Each row is a point on a tangle of strands that fork, close into loops and nearly touch. The rows are in no order.
Two points are linked if the straight distance between their rows is under 80.8. Some points are linked to none.
Q761: [ 26 -20 -31   5 -22  -9   3  -5   8  17  -7 -10 -35 -14  24  18 -19   6
 -33   5  -8]
Q352: [-16  26  11  12  25   0  -8  -4  27  13   3  -1  16 -20 -33  -3  17  23
  -1   8  -8]
Q899: [-16  -7  12  -2  14  31  -7  33   0  10   8  29 -56   0   3 -16 -15 -18
  -6 -17  37]
Q118: [ 37  21  28 -23  25   3  12  -2  35   4  -6  -2   0  33 -33  -7 -18 -33
  -7  -7 -18]
Q673: [-11 -39   0 -21  40   4 -24  10   4   7 -44  -4  -5 -18  22   1 -25  28
   5 -14  30]
Q839: [-10   4   6 -28  13 -70  24 -19  23 -13  15   0 -16 -16  19  21  29  12
  16   4  10]
Q805: [ -9 -13  11  14  25  15 -21  36   4   2  -5  28 -27 -48  29  32 -12 -12
  13   4 -10]
Q618: [  7 -23  34  -3  -5  -9 -14  20  22  25 -17   8  18  18  21 -23  -8  13
  -8  23  -8]
Q942: [ 37 -11 -20   9 -25  46 -22 -28   3 -18 -29 -44 -16  25  20   5  12  -5
   4  -3  -1]
Q854: [  3  -3 -34  22 -22  21  -2  -7 -26 -47   2  -4  50  18 -40  -1   4  11
   7  19  12]
Q605: [-20   4 -17   5 -32 -53  39  -1  24 -22   1   3  -9 -21  19  14  16   5
  12  17  -5]
Q932: [-13  46   8 -10   8  27 -15   0   4 -19   2  -6  27   1 -10 -23   9 -36
  -5 -30  -9]
Q552: [ -5 -34  -1 -22  19  32   4  10  -6 -16  -4  -3  -1  -3   7  25 -20  14
 -25  17 -13]
Q996: [-28  17  23  17   6 -11 -38 -18 -33 -15   2  10  28  10  -9 -24  20  -8
 -10  30  -4]
Q794: [-12  -1  47  34  21   2  -1  64  -2   3  -4  13 -22  28   3   2  13  -5
  20  16 -17]
Q114: [-26   6 -11   5 -36   4  33  44 -18  29  24  15 -32  16   2  31  35  -8
  29 -13   9]
Q550: [-16  -4  -8 -20  13  11  -4 -33   1   7 -12   2  34  19 -13   4  34  28
 -21  -7  21]
Q843: [ -5   6  -9   1 -34  24  13  30  -5   1  36  18 -42   3 -14  21  24 -16
  25  17 -10]
Q451: [-34  12   6 -14 -25 -10  19  18 -15   3  26  27   0  -4 -12 -23  -6  22
  -4  29  36]
Q786: [-36 -11  19   0  -6 -48   6   0 -21   1  -3   5   4  11  -8  16  33  20
  41  29  -7]
Q630: [ -1 -11 -21 -15   0 -41  21  -3  14   9  23  16 -17 -30   6  25  -2  56
 -27  16  27]
Q807: [-19 -21  12  14 -53 -21  12  28  -9  24  -5  -7  -4  -3  21 -18 -10  23
  32  13   8]
Q737: [  7 -36  27 -15  26  15  -3  -5  -3   1   2 -11  34  20  10 -14 -30  18
 -12  25  -8]
Q30: [-39  23  18   1  14 -17  22 -23  -2 -37  12   4  -7   0 -35 -16   9  22
  24  37   5]
Q170: [  3  12   0 -21  31 -12  37 -14 -18 -14  31   2 -20  -4  16   5 -20   6
 -30 -22 -18]
Q826: [ 20   6  -1 -13  17  26   4  -1  -4  23  -3  -8 -24  -4 -16 -20 -38  34
 -14  -1  27]
Q738: [  3 -34  19   6  12   6 -23  15 -14  23 -27  -4 -44 -29  43  25 -16   0
   3  -8  -6]
Q207: [ 15   4  -6  37 -23  32 -23   9   4  -1 -15   2 -31  39 -18   3  32 -17
  -8  -8  31]
Q521: [-19  38  -1   8 -25   8  -2 -31 -23   0  24 -14  -8 -13 -20 -18  17  -5
 -12  10  -4]
Q883: [-57  -8  32  21 -16  -2   0  -7 -29   5  30  10  25 -16   8 -24   4  24
  -4  -1  -5]
Q309: [ 16   8 -18  -7  -2   1  32   9  17  37  14  -3 -26  18   5  38   9  16
 -12 -22 -21]
Q506: [-10   2 -28 -20  -2   3   0 -17  24  -7 -17  -2  -6 -27  46  15  27 -12
 -11 -15 -24]
Q440: [  4 -10   4  34   4  40 -31  25 -11   6 -14  -4 -39  10  -1  -5 -12 -18
  -7  -4  31]
Q717: [-45  14   7  22  -3 -21   2  43  -4  -8   3  40  27 -15   3 -10  -2 -13
  15 -12  -3]
Q841: [ -4  32  -3 -14  44 -24  16 -35 -23  -7  -7  -5 -16   0 -46  26 -19 -22
   6 -10   0]
Q545: [ 23 -24 -34 -15  -7  -7  -2 -17   1  31  -9  21 -13 -39   9  38  -5   8
  -4   6 -16]
Q88: [ 15 -19 -24  -7   7  16 -14  17  31 -10 -58  -2   2   7 -17   9  -9  17
  -5  -1  22]
Q513: [ -2 -34   0  33 -28  25  -1   9 -29  21 -11   5  19  41 -18  -9 -11  11
 -11  12  35]
Q150: [ -6  27   3  -1 -14   6  21  -5  -2  33   2 -17 -45 -10   0  29  22   7
  20 -22 -18]
Q994: [-26   8 -21  -5 -18  11  14   0  11   9 -12 -14  -8 -32  -9  40  25 -21
  34 -10 -23]
Q613: [ 11  27 -17  10 -14  24 -33 -13   3  28  -7  13  23  -5 -42  -1  28 -21
 -10 -13  -1]
Q419: [ 14 -10   6 -41  23  -7 -10  -2   8  27   0  42 -41  17  13  16  16 -19
  28 -43   1]
Q914: [-20   7  17 -27  11 -27   3 -29  -5   4  22  16  23  13   4  -6  23  16
 -25  -2   5]
Q971: [-15  23   2 -19  -7 -11  25  68  -4   1  22  22  -4 -26  -8 -12   1  30
  -9  12  11]
Q370: [ 32  -1 -20  11  19 -26   5   1   6  37 -13  13 -29 -21  15  -3 -42  24
  -6 -44   0]
Q920: [ -3  28 -11  -1 -11  36   4  -5 -12 -20  14  14 -16  -7 -17  -3 -10 -57
  32  33   0]
Q752: [ -8   7   1 -15  30  -9  34  -6  -2   8  17   4  -4 -23 -37  45 -11   5
  14  -7 -15]
Q690: [ -8  23  -1   2 -28 -32  -2   8  16   5 -25 -17 -16 -14   1 -20   2 -15
  36 -23  19]
Q498: [-42  15 -31  48 -14 -27 -11  23 -32 -13   6  40  21  -5  -7 -19   4   1
  16  19 -10]
Q363: [-21  25  26  24   7 -56  12  18   0 -14  -5   6   3  16  -6  -2  17  -4
  37  11  -4]
Q769: [ 14  -4 -19  -3  25 -13  12 -36  50   8   8 -12   9 -24  12  -3 -34  34
 -14 -20 -12]
Q336: [ 23 -26  22  -7  13  14 -27  29   9   2 -16  26   0  19   2   6  12 -28
  22  39   6]
Q329: [-29 -15 -41  22  -1  -5   2 -22 -15 -48   1   0  71  13 -12  -3   1  -7
  28  32  -7]
Q146: [-30   0  31 -30 -15  41  27  -4  -9 -22  31 -13  24  16  10 -25   5  18
  10  28 -14]
Q93: [ -6 -30   1   8 -36 -46  32   8  -1 -24  -1  -7   7   8  18   3   8 -15
   3  33   1]
Q41: [ 11 -20  22 -15  30 -35   5 -37  11   1  37 -10  -3   1   4 -16 -50  34
  -4  -3  23]
Q412: [  1  38 -12   9  23   3  -6   5  13  -8  -4  -6   0 -29 -18   2 -22   2
 -26  -9 -12]
Q609: [-12 -10  -5  12  -8 -44   6   6   9  28 -26   9 -22 -21 -27  29   6  18
   3  11   1]
Q206: [ -7   1 -19 -26 -38  -1   8 -16  -8  21  -6   2   0   1 -12 -13  12  10
  -1  28  39]
Q816: [ 13  -2  -8  16  26  14 -39 -34 -19  -1 -12 -36   6  -5 -32   5  -5  20
 -10 -21  25]
Q582: [  6 -34  -7 -20  36 -11  29  17  19  30   0   8 -14  -7  -3  12 -20  52
  -4 -26 -14]
Q448: [ 22   5  24   4  19  38   7  25  10  -6   7  -2 -43  40  10  -6  -2 -18
  -4  11 -13]
Q677: [  9 -11 -24 -19  -6  13 -45 -11 -16 -30 -44 -36  -1 -36  21  16  18  21
  -3   4  -7]
Q744: [ -6   5  -9   3 -20  16   0 -18  -2  16 -22 -20 -30  21   8  21  44  13
  -1  10 -14]
Q116: [ 10  22 -30 -43  -9 -12   6 -21  -4  35  13  38  16 -32  -7   3   0  -8
 -20  -5  29]
Q534: [ 15   2  -4 -10  20 -41  28 -10   4   0  24 -12 -25   4 -42  41  -1  14
  17  25 -12]
Q20: [ 11   1 -16  20 -38   0 -14 -10   8 -28  13 -10  59  21  33 -32  28 -25
 -42  17 -12]
Q247: [-12  16  28  26 -16 -12 -38  -8 -43 -12  -9  10  -9  39   1 -33  10  -7
  31  25  -8]
Q990: [ 15 -27   3  14   2  52 -39  22 -20  14   5  30 -16  22 -16   7  14 -26
  -6  43  -2]
Q951: [ 13  27  20 -12   9   6  11 -24   4   6   2 -17   7 -19 -21 -31 -31 -15
  12 -28  37]
Q968: [-27 -14 -19   3 -34 -14  -7 -17 -21  18 -12  24  14  -8 -28 -13  20  -1
  35  36  19]
Q222: [ -5 -14 -24  18 -17   6 -24 -11   5 -28 -43 -21 -20  -4  12  20  34  16
 -15  21  -2]
Q926: [  0 -12  34   5   1   0  -8  25  15  36 -10  11  12  35 -13 -12  12 -30
  40 -22   8]
Q417: [ 12  -1 -24 -14 -17   2  34 -11  -1 -12  -2  -4 -17 -11 -13  41 -21 -39
   3 -11   7]
Q197: [-24  41  -5   4 -24 -12  28  38  34  -7   6  -1  12   0  -2  -5  33   4
  26   2 -17]
Q825: [-29  -2  -3  22  -1  55 -17   9 -31 -11 -20 -28 -26  16 -21   1  25  20
   9   8   3]
Q685: [ 16  12   1  28 -31  28 -30  29  27  22 -21 -12   9  13  17 -21 -20  -1
 -13 -18   1]
Q191: [ -2  -3  23 -15   1   5 -10  34 -10  21   7  47  11  -4  25 -17   8 -40
   0  -5  -1]
Q852: [  7 -13  20 -21  35 -18  15 -15   2  21  35  22 -14 -21  22 -17 -40  53
 -26 -19  18]
Q820: [ 26   1 -13  14 -35  32  -1   6  15  15   6 -20  29  14 -14 -19 -17 -19
 -20  -1   3]
Q661: [ 32   3  -5 -20   6   9 -10  35  21  24  -5  50   3 -25   3  12  -3 -39
  12 -19   1]
Q651: [ -2  26 -20 -10  10  56 -14   3   9 -22  -9  10 -41  13  21  -3  12 -27
 -15 -33  10]
Q447: [-11  -7   6  25 -18 -46  41   3  14   6  17  -9   7  11  -8 -13 -12  15
 -24 -21  20]
Q161: [ 49  -3 -10 -45  -8 -25  41  -8  21  17  36   3   9  -6   3   6 -17  -7
   4  -9 -11]
Q581: [-35   4   8  37   2  20  -8  39   1 -17   3   6 -27  18 -13  -5   0 -39
  64   0  -2]
Q680: [ 13   4  15  10 -18 -17  15  -2  13  -3 -10 -26 -23 -20  26 -17 -46 -20
  -4   1   2]
Q936: [-10  13  -2   5 -21  58  21  25 -14  -7  32   8  -7  12 -25   7  -3 -35
   6  28 -24]
Q331: [-41  -5  -5 -11  -7  -4   9  18  -4  12  -8   5 -26 -27  29  17 -12  21
   1 -41   8]
Q486: [ 11   2  10  18  13 -11 -14 -30  -2 -15  -2 -23  30  -1 -37 -12 -10  18
  -9  44   3]
Q865: [-37  -4  24  14 -30   1  -5 -19   7 -24  -8 -29  10 -12  19 -23  13  11
  38  37 -31]
Q292: [ 25 -14  17  -5  13 -11 -22 -33  13  -5 -30 -13 -24  22   2   0  13  33
 -16  33  11]
Q731: [  0  26  -8 -18 -32  31 -18  -8  -2  33   0  22  15  -6  -9 -20  36   9
   3   7 -13]
Q350: [ 11  10  47   0  -9 -27  12  24 -36  14  29  18 -11  40   9  -4  14 -34
  31  25  -9]
Q361: [  2  18  31 -21  23  10  -5 -29 -15 -12  14 -13 -14  -7  14 -15 -13   2
 -25  -5 -22]
Q541: [-20  10  18  21   0  -6  21  66 -14   0  17  14   0  19  -9  -6  -3 -11
   4 -21  -4]
Q799: [ 22 -14   7  20   2 -37  21  21  -2  15   1 -14 -28 -25  14   5 -53 -12
   7 -33  -3]
Q318: [ 13  -1  -7   6 -23  -1  20 -22  43   7  -9 -31  26  17 -13 -35  -2   4
 -19 -21  -3]
Q728: [ -2  -3  25  10  -3   1   7  21  16  42  -2  -1  13  -8 -17   9  -6  11
  47  -7  -8]
Q619: [ 41  -3  14 -11 -19 -36  -1   8  28  35  -2  19   6  10  -2 -12 -20   7
 -12  18   1]
Q756: [ 10 -24 -15  -2  35 -17 -10 -20   0  11 -29   9 -28 -49  23 -15 -25  42
   0 -32  25]
Q599: [-64  -5   1   5   2   9  16 -10  12 -41   6 -14  33   2  -4   0  17  33
  -5   7  -2]
Q957: [-10  14  25  15  41  17 -11  41  10   1 -10  31 -53  26   4  19  13  -9
 -12   7  -6]
Q863: [-17   3   5 -25  29  16   6  25  -6 -30 -18  14 -10 -12  -5  -3 -10  24
 -15  29   0]
Q600: [ 29  38 -13 -30  14 -43  18   8  20   5  19  32  -4 -36  17  28  -5 -32
  -4  -4 -19]
Q86: [ -1 -17 -24  11  -7  -4 -25 -12 -10   1 -37   3   8  10  -5   2  16 -21
 -34 -42  42]
Q382: [ 11 -17 -13  41 -13 -18 -54 -23 -28 -30 -11   6  59  25  14 -11  23   7
   3  -8   4]
Q928: [  5  15  19  -6  30 -49  24  -8  34 -12  48  -7   5   2 -25   8  12  28
  15  28 -14]
Q837: [-28 -15  27 -11  18 -48  30  -8   7   1  35   3  20   2 -21  28  32  22
  26  19 -19]
Q708: [ 17 -10  -7  17 -32  27 -29 -10   8   6  -3 -15  37  22  25   5  38  -4
 -35  -3  -7]
Q938: [ -4 -17   1  -2 -17  21  -2  18  -5  -1   0 -10 -53 -13  62  16   3 -11
  -9 -15 -17]
Q334: [  6  40 -17 -30  19 -17  33   8   3  -6  15   3 -40 -25  13  10  -2 -11
   4 -16 -12]
Q882: [  5 -32  15   9  11  19 -41  13 -12 -29 -30   0  42 -16   0   2  10  13
  -6  -6  18]
Q36: [  6  12 -22  34  -3   6 -51   3 -28 -30 -30   9  34  38 -15   7  32  14
  19  -5   6]
Q16: [ 12 -36 -30 -21  -4  10  -6 -18  -9  19   1  -7  33 -12   2   4 -13 -20
 -33 -31  -5]
Q896: [  2   1  15 -52  -3  32  -6 -32   2  -6  17  -7  21   1   3 -23  12   8
   9  34 -14]
Q246: [ 30 -19 -14 -49  22 -29  43 -21  11   6  31  36   7  -8  28   3 -14 -14
   3 -43  -5]
Q132: [-25  24  28  -5  19  -5  22  10 -20 -33  14   6  13   4 -22 -25  -8 -19
  13  24 -12]
Q153: [ 36 -38 -13 -19   2   0 -21 -27  11  12   6 -27  60  -6  18  11   1  -5
 -23  11  -8]
Q699: [  9   9  -6  -3  35 -14   3 -18 -21 -11 -33   1 -26   9 -31   8 -20 -26
   6 -15  43]
Q288: [ 32  10  -9 -17   8  74 -28  -2   4  11   9   8 -40  -5  18   0   5  -7
 -18 -27 -17]
Q527: [ -1 -25  33 -18  10 -13   4 -32  24 -15 -13  -3  -3   6  16 -16  -6  45
 -21  46  34]
Q978: [-16  -6   4  39 -13  -2   7  28  21   8   9 -25  27 -25 -21  -2 -23  10
 -10  14 -25]
Q479: [ 10 -28  30 -27  22 -27  -8 -34  25 -10   1 -21  16   8  26 -22 -16  17
 -13   9   7]
Q646: [ -4  -6 -14   4 -21   1   1 -22  20  -9  -3 -14  49  18 -14 -17  17   1
  -4  -7  43]
Q68: [  3   5  11 -26  51   0   9  10  -3 -14  -8  10 -38 -20  23  12 -20  41
   5   2 -20]
Q823: [-20 -12  -9  19 -35   6 -27 -11 -10 -42  21 -13  66  -4  13 -24  27  16
 -30  14  -3]
Q828: [ 10  11  22   8  -1 -14  -2 -18 -16   9   7 -12  24 -19 -39 -26 -42 -15
   9  42 -17]
Q135: [-10  23  23  36   0 -54   3  11 -12  -7  18  -5 -16 -20 -17  15   5   8
   4  17 -29]
Q885: [-12   7   1 -10 -20  10  21  51  25  28 -13  21 -17  -2   6 -18  -6  28
  -1  -3  18]
Q264: [-23  23 -14   9 -56   3  39  34   9  12   7  -1  -5  22  -6  -3  20 -19
  42 -18   6]
Q57: [ 31  -3  -9  10  15  13 -35 -28  -8 -16 -27 -46 -19  14  20   7   5 -10
 -20 -18 -19]
Q876: [ 36  30 -27  11  30  13 -28  -2   1 -41 -14 -15  -6 -26   4   0 -23  -9
 -46 -34   1]
Q437: [ -6  -6   5   0  -2  19 -37 -26 -40 -20  10   1  24  17  15  -1  19 -28
   5  26 -25]
Q365: [ 29   4 -39 -18 -18  19  36 -11   0   8 -10  -1 -53 -35   6  14 -21  -6
  23 -13   7]
Q559: [ -7 -44  22   1  14 -38  32   9  24  22   3 -12   4   2  -3  16 -34  39
  13  -9   3]
Q5: [ 11   9   5 -24  -7  33   3   7 -34   3  11  16 -33   7 -27  16 -11 -38
  11  22  30]
Q583: [ 12   1 -22 -33 -25 -10  24 -17  12  30  37  15  21 -24   7   1 -19   6
 -28  14   3]
Q484: [  3   7  38 -11  29 -23  30  28 -13 -24  28 -11 -11  -2   6 -12 -22 -23
  12   4 -13]
Q314: [  2  -4  24  18  13 -11   3  11 -23  13  25  32  17  -6 -41 -17 -36 -15
 -20  22   0]
Q335: [ 20  10  -4   8   8  52 -16  19  -9   0  14   2  12   8 -38  14  -5 -19
  -5  30 -20]
Q660: [-12   8  25   0 -30 -21  11  -5 -22 -14  20  13   7  47   6 -35  12  -9
  40  35 -15]
Q762: [ 20  -8 -16  11   5   7  13  35  40   8   6  40 -14  -3 -17  37   3 -44
  14  10  -1]
Q525: [-13   7  41 -27 -31 -19  22   2 -15  -4  43   4  17   6  22 -25  12   6
  14  22 -10]
Q656: [  2  26  -7 -19 -30  31 -27 -14  -7   1   6 -11  23  -6   4 -45  16  -1
  24  29   4]
Q866: [-10  31   7  -1   2  29   8  21 -11  -1   9  15 -43  11  13  -9   6   8
 -26 -22  23]
Q173: [  5   7  -7 -41  14  -7  26 -31  12 -19  -3 -21  27 -16 -24 -22 -23  -9
  -2 -10   8]
Q988: [  3 -17 -16  43 -12  67 -20  30  -8 -45 -20 -34 -16  28   0  10  10   7
  -1   1   4]
Q438: [ 14  49  -3  24  -5 -24   6  22  13   8   4  -4 -23 -28 -22   9  -1  -1
  -5  12 -39]
Q248: [-14 -18   6  -6  34 -17  -2 -40 -15  13   7 -17  -6 -47  22  11  -9  34
  -3 -21 -26]
Q138: [ 16 -26 -20  -3 -15  -4  17 -10   1 -11   1 -35  -3  -7  38  -9 -33   5
 -37 -10  -1]
Q216: [ 22 -21   4  13   1 -11 -31 -37  -6  -8   7 -27  66  -1 -19  -5  11   9
 -10  14 -13]
Q112: [-13 -17 -10  40 -39 -21   7  -8  -1  13   8 -22  23  44 -14 -18   4 -19
  25  -6 -19]
Q157: [ -1  10  -7  20 -33   7  -2 -28 -25  -8   1 -14  12 -24  13 -11  -4 -36
 -19   4 -24]
Q784: [-27  -9   0  46  23   3 -27  -9 -32 -26  -7 -23  37  -5 -24   3   1   2
  29   9 -10]
Q453: [ -8   6  40  12 -18   6 -16  32 -30  11  36  37 -22  10  13 -15  19 -18
   4  16  -3]
Q356: [ -5 -10  -9 -28  24 -24  31 -24   9   6  30  32  24  16   0  20   2  -4
 -34  12  28]
Q500: [ 16   2  -5  33 -26  -1  11  44  19   9   4 -11 -18 -23 -18  14  -8  -2
   2  33 -28]
Q806: [ 19  22   4  17  -2  34 -38 -30 -36 -21   7 -13   5  -1   8   1  10 -49
 -23   1 -19]
Q127: [-15   0  -9  43 -33 -16 -13 -11 -14  22 -19 -15 -10   9  -6  -2   0   0
 -18  20   3]
Q241: [-34   2   3 -28  14 -30  32 -23 -14  19   4 -13 -18 -26  36  -1   7  26
  14 -39  -7]
Q493: [-13 -15  17  52 -40 -18 -12  20 -16   6  -8   3 -20  14   5 -13  -7  -5
  16  10  20]
Q502: [  6  10   3  38   3   3  -5  45  10 -17 -10   4   6   7  -6  -6 -25 -42
  49  26 -12]
Q578: [  3  41   7   8   5  18 -33   5  -9 -14  12 -12  10  -6   3 -33 -11  38
 -50 -17  19]
Q113: [ -6  10  21  24   0 -12  13  23  20 -35 -29 -16 -12  -4   6  -2 -12 -27
  29   0 -28]
Q265: [ 12  -7  28 -34  16  -5  -7   8  10  37 -14  21 -12 -13  46   3   5 -20
  21 -41 -23]
Q503: [ 12   8 -15  24  13  22  -8   0 -11 -11 -14   1   6  75 -41   2  18  13
  -2  30   5]
Q547: [ -4 -22   5   0 -30 -26  38  30  26  32   3 -24  11 -13  -7  -6 -12  29
  36   3  11]
Q691: [ -6  17   6 -20  37  -7  25 -30  10 -29  -4  -2   2  15 -47 -17  -2  15
  -7   9  26]
Q710: [  3   1   8  13   1  26 -14   6  18 -26  -9   6 -24  41  -3  12  15 -35
  17  21   6]
Q491: [-15 -13  19   0  22 -16  28   0  -4 -13   1 -20   2  -5  25   2 -17 -43
  32 -19 -25]
Q862: [ 34  33 -27 -27   9 -22  -5  -9  10  14  12  44   6 -45  10  -8 -28   2
 -10 -15  -1]
Q755: [-16  23  19   5  18 -26   8  -8  14  31  45  12  24 -24 -47  15   0  10
  16 -13 -17]
Q840: [-12   5   2  -2  12   8   2  46  13  17 -12  20 -25 -61  30  13 -24   0
   8 -49  -7]
Q985: [-11  -9  21 -30  -6  15  32  11 -10   5  -7   4 -33  22  19  -2  13  13
  22  14  20]
Q965: [-30  -2   9  -3 -10  35  -8 -16  -6 -11 -15 -20  22 -33  -1   3   8   5
  27  23 -36]
Q777: [ 49  22  -1 -15  -5 -15  10 -10  40  14  -9 -11   0  13  -7  -9 -14 -20
 -21  23 -11]
Q269: [-13 -22  10  31 -14  26   6  33  17   8  20   9 -13  23   0  21   0 -60
  42 -15 -17]
Q616: [ 21 -23  13 -15  25 -63  21 -33   8  27  48  15 -13 -12  45   2   0  36
   4 -33 -13]
Q124: [ -7   5 -35 -11  21 -21  10 -27  -2 -21   5  12  -1 -24  22   9 -11  46
 -46 -10  19]
Q536: [ 19  -9 -43 -17 -16  23  -6   2  -7  11  -5  22  11 -23  41  10 -23 -30
 -42 -46   6]
Q494: [ -9 -30 -22 -17  29 -18  22 -15   2   5 -14  -1  12   3   4  21 -21 -21
 -23 -35   0]
Q351: [ 12 -23  24 -17  21  13   7  21  12  43 -16   5  12  15  24 -13 -15 -24
  33 -47  16]
Q399: [ 22  25 -11 -15   9  58 -19 -17   9  13   6  -8 -15  11 -10 -17   5  31
 -11  -8   8]
Q136: [ -4  16  -5 -23  -4  -9   2  36  26   4 -26  33 -15  14  17  -8  20  -8
  13 -13  28]
Q303: [ -3 -17   9 -25  18 -66  25 -34  15   8  50   0   2 -27  31  19  -4  32
  22 -10  28]
Q700: [ -9  10 -22  20  -6 -28 -13 -20 -10 -13 -16  18  35 -22 -42 -15   3 -23
  23  13  15]
Q608: [ 17  38  -7   5  10   6 -23 -32  23   3  37 -10  30 -13 -20 -23  -7  35
 -54 -10  30]
Q23: [ 10  -2  22 -37  26 -22   2 -19  18  19  12  24 -16 -25  16  -4  -6  36
   8   4  -3]
Q750: [-25  -1 -12  -1   6   6 -19 -10 -30  -8 -32  -6   3   3  -6  -2  22 -31
   4 -22  12]
Q930: [-14 -13   2 -38  -7  -6  39   4   9 -16  20  16  27  29  -5  14  15  -6
 -12  37   7]
Q325: [  5  11  -4 -31 -19 -17  36  19  12   4  22  -1 -11  31   7  23  16  -3
   7  13 -23]
Q149: [  8  -5 -15   5 -10   4 -16   8  -9 -22 -16  24   4  11   3  -5   2 -18
 -33  32  -2]
Q224: [ 12 -14 -26 -42  12 -23  36  21  12  21  29  13 -16 -23  14  29  -9  60
  -4   5  -9]
Q141: [ 46   7  -4  -9  18  20 -33 -38 -12 -29  -8 -33   8   8  -8   1   7  34
 -33 -30  -7]
Q642: [  3 -24 -10  18  -8  37 -18  24 -28 -45 -11  -8  48   9 -15   2   6   9
  -8  19 -15]
Q887: [ 25   4   1 -50  27  -3  10  30  19  14   1  25 -20  16  19  25  25   5
   6 -16   5]
Q294: [ -6  -9  10  51   7  22 -21  34 -14 -35 -26 -12 -12  29  -9   5  -8   2
 -19   4  22]
Q592: [-18  12  -9   3  32   4 -25 -28 -19 -24 -45 -25 -21 -13 -20  -3  -8  -3
   6 -25  24]
Q975: [ -6   2 -16   4 -14   8 -17  12  26  27 -16  -4   5   4  45 -11   5  24
 -36 -19 -12]
Q103: [ 13  33  31   1   4  13 -34 -22 -16   8  -4  -3 -32   0   3  -7  14 -25
 -18 -15 -14]
Q430: [  3 -12 -11  24 -25 -23  28  17   0 -24 -10 -10   5  50 -15   2 -14 -20
  23  18  -5]
Q625: [-13 -30   3  22  -1   9   0 -14 -35  12   1  -8   0  20 -26  13  -9   7
  -4  19   0]
Q858: [  3 -21 -10 -32  12   8 -13 -46 -18  25  -8  -3 -12 -29  11  24   8  12
   2 -15  -6]
Q818: [ 15  -6  -2  34  10  10 -39 -19 -12 -15 -35  -5  16  44 -32  -7  26  -8
  24  24  -9]
Q6: [-34   3   7  34 -27 -23  12 -23 -10 -13  -3 -34  21   1  14 -22   9  -3
  22  -4  -9]
Q853: [  5   0 -26 -37   5  13  -8  -3  30  -4 -28   7  18  -5  40 -16   7   9
 -24 -11   9]
Q953: [  6   4 -34 -12  24  15 -23 -30  -1 -27  12  -6   9 -33  40 -10   4  38
 -62 -35   9]
Q874: [-16 -20  14 -14 -15  37 -19 -15 -13   7 -15 -17  15  25  11  18  50   6
 -26   3 -26]
Q588: [ 19   7 -18  42  -5  38 -17 -18  12  10  -2 -23 -34  32 -30  13  -6 -30
 -13 -30   6]
Q897: [-10  37   3  19 -21  16  -6  -5 -25  -5  15 -29   6  10   5 -43   0  -1
 -33 -22  13]
Q648: [ 16 -23 -26  -9  -8 -30  25 -31   5   9 -13 -12   6  -3  -2  17  -3 -42
  20 -22  -1]
Q998: [ 22 -17  -4  38 -13  21 -13  14   9  22  -6  -3  16  44 -36 -15 -20 -21
  10   8  14]
Q372: [ -3   4 -17  -8   1  49 -11 -13   7  11 -16 -20   9 -31  -5  37  11  -5
  14  -6 -39]
Q570: [ 23  -3 -36  29  22   2 -47   1  -5 -19 -28   2  -8  -6   4  20   6 -13
 -41 -44  20]
Q310: [-17 -33   7 -13  23   1  14 -11 -16 -14 -15 -18  -1 -16  23  -6 -28 -33
   4 -33  15]
Q189: [ -6 -26  -2  27 -10 -10 -48   0 -25 -30 -13  -4  74 -17  -6  -1  16   9
   8 -32  23]
Q148: [ 19  -5 -21  -2  16  30 -14  13  20 -11 -26  -8   6  54 -41   8  13  26
 -22   1  29]

How many points has the smallest loop of links through each point below? Write none if it is on no loop.
Q419 -> none
Q752 -> 11
Q479 -> 8
Q16 -> none

A piece is all that can be reached along the links. How many separate loops has the piece of each point below (a circle has one, a figure eight two, a Y none), and how many tips (points with one link)?
Q673 -> loops 0, tips 2
Q865 -> loops 0, tips 6
Q352 -> loops 2, tips 2
Q862 -> loops 0, tips 4
Q777 -> loops 1, tips 2
Q269 -> loops 0, tips 5
Q294 -> loops 0, tips 6
Q329 -> loops 0, tips 2

A tip is a point with one link. Name the tips that can be reached along the links from each point below, in the order of the rows.
Q491 -> Q951, Q365, Q314, Q269, Q536
Q350 -> Q613, Q246, Q762, Q608
Q36 -> Q88, Q329
Q68 -> Q118, Q292
Q241 -> Q673, Q938
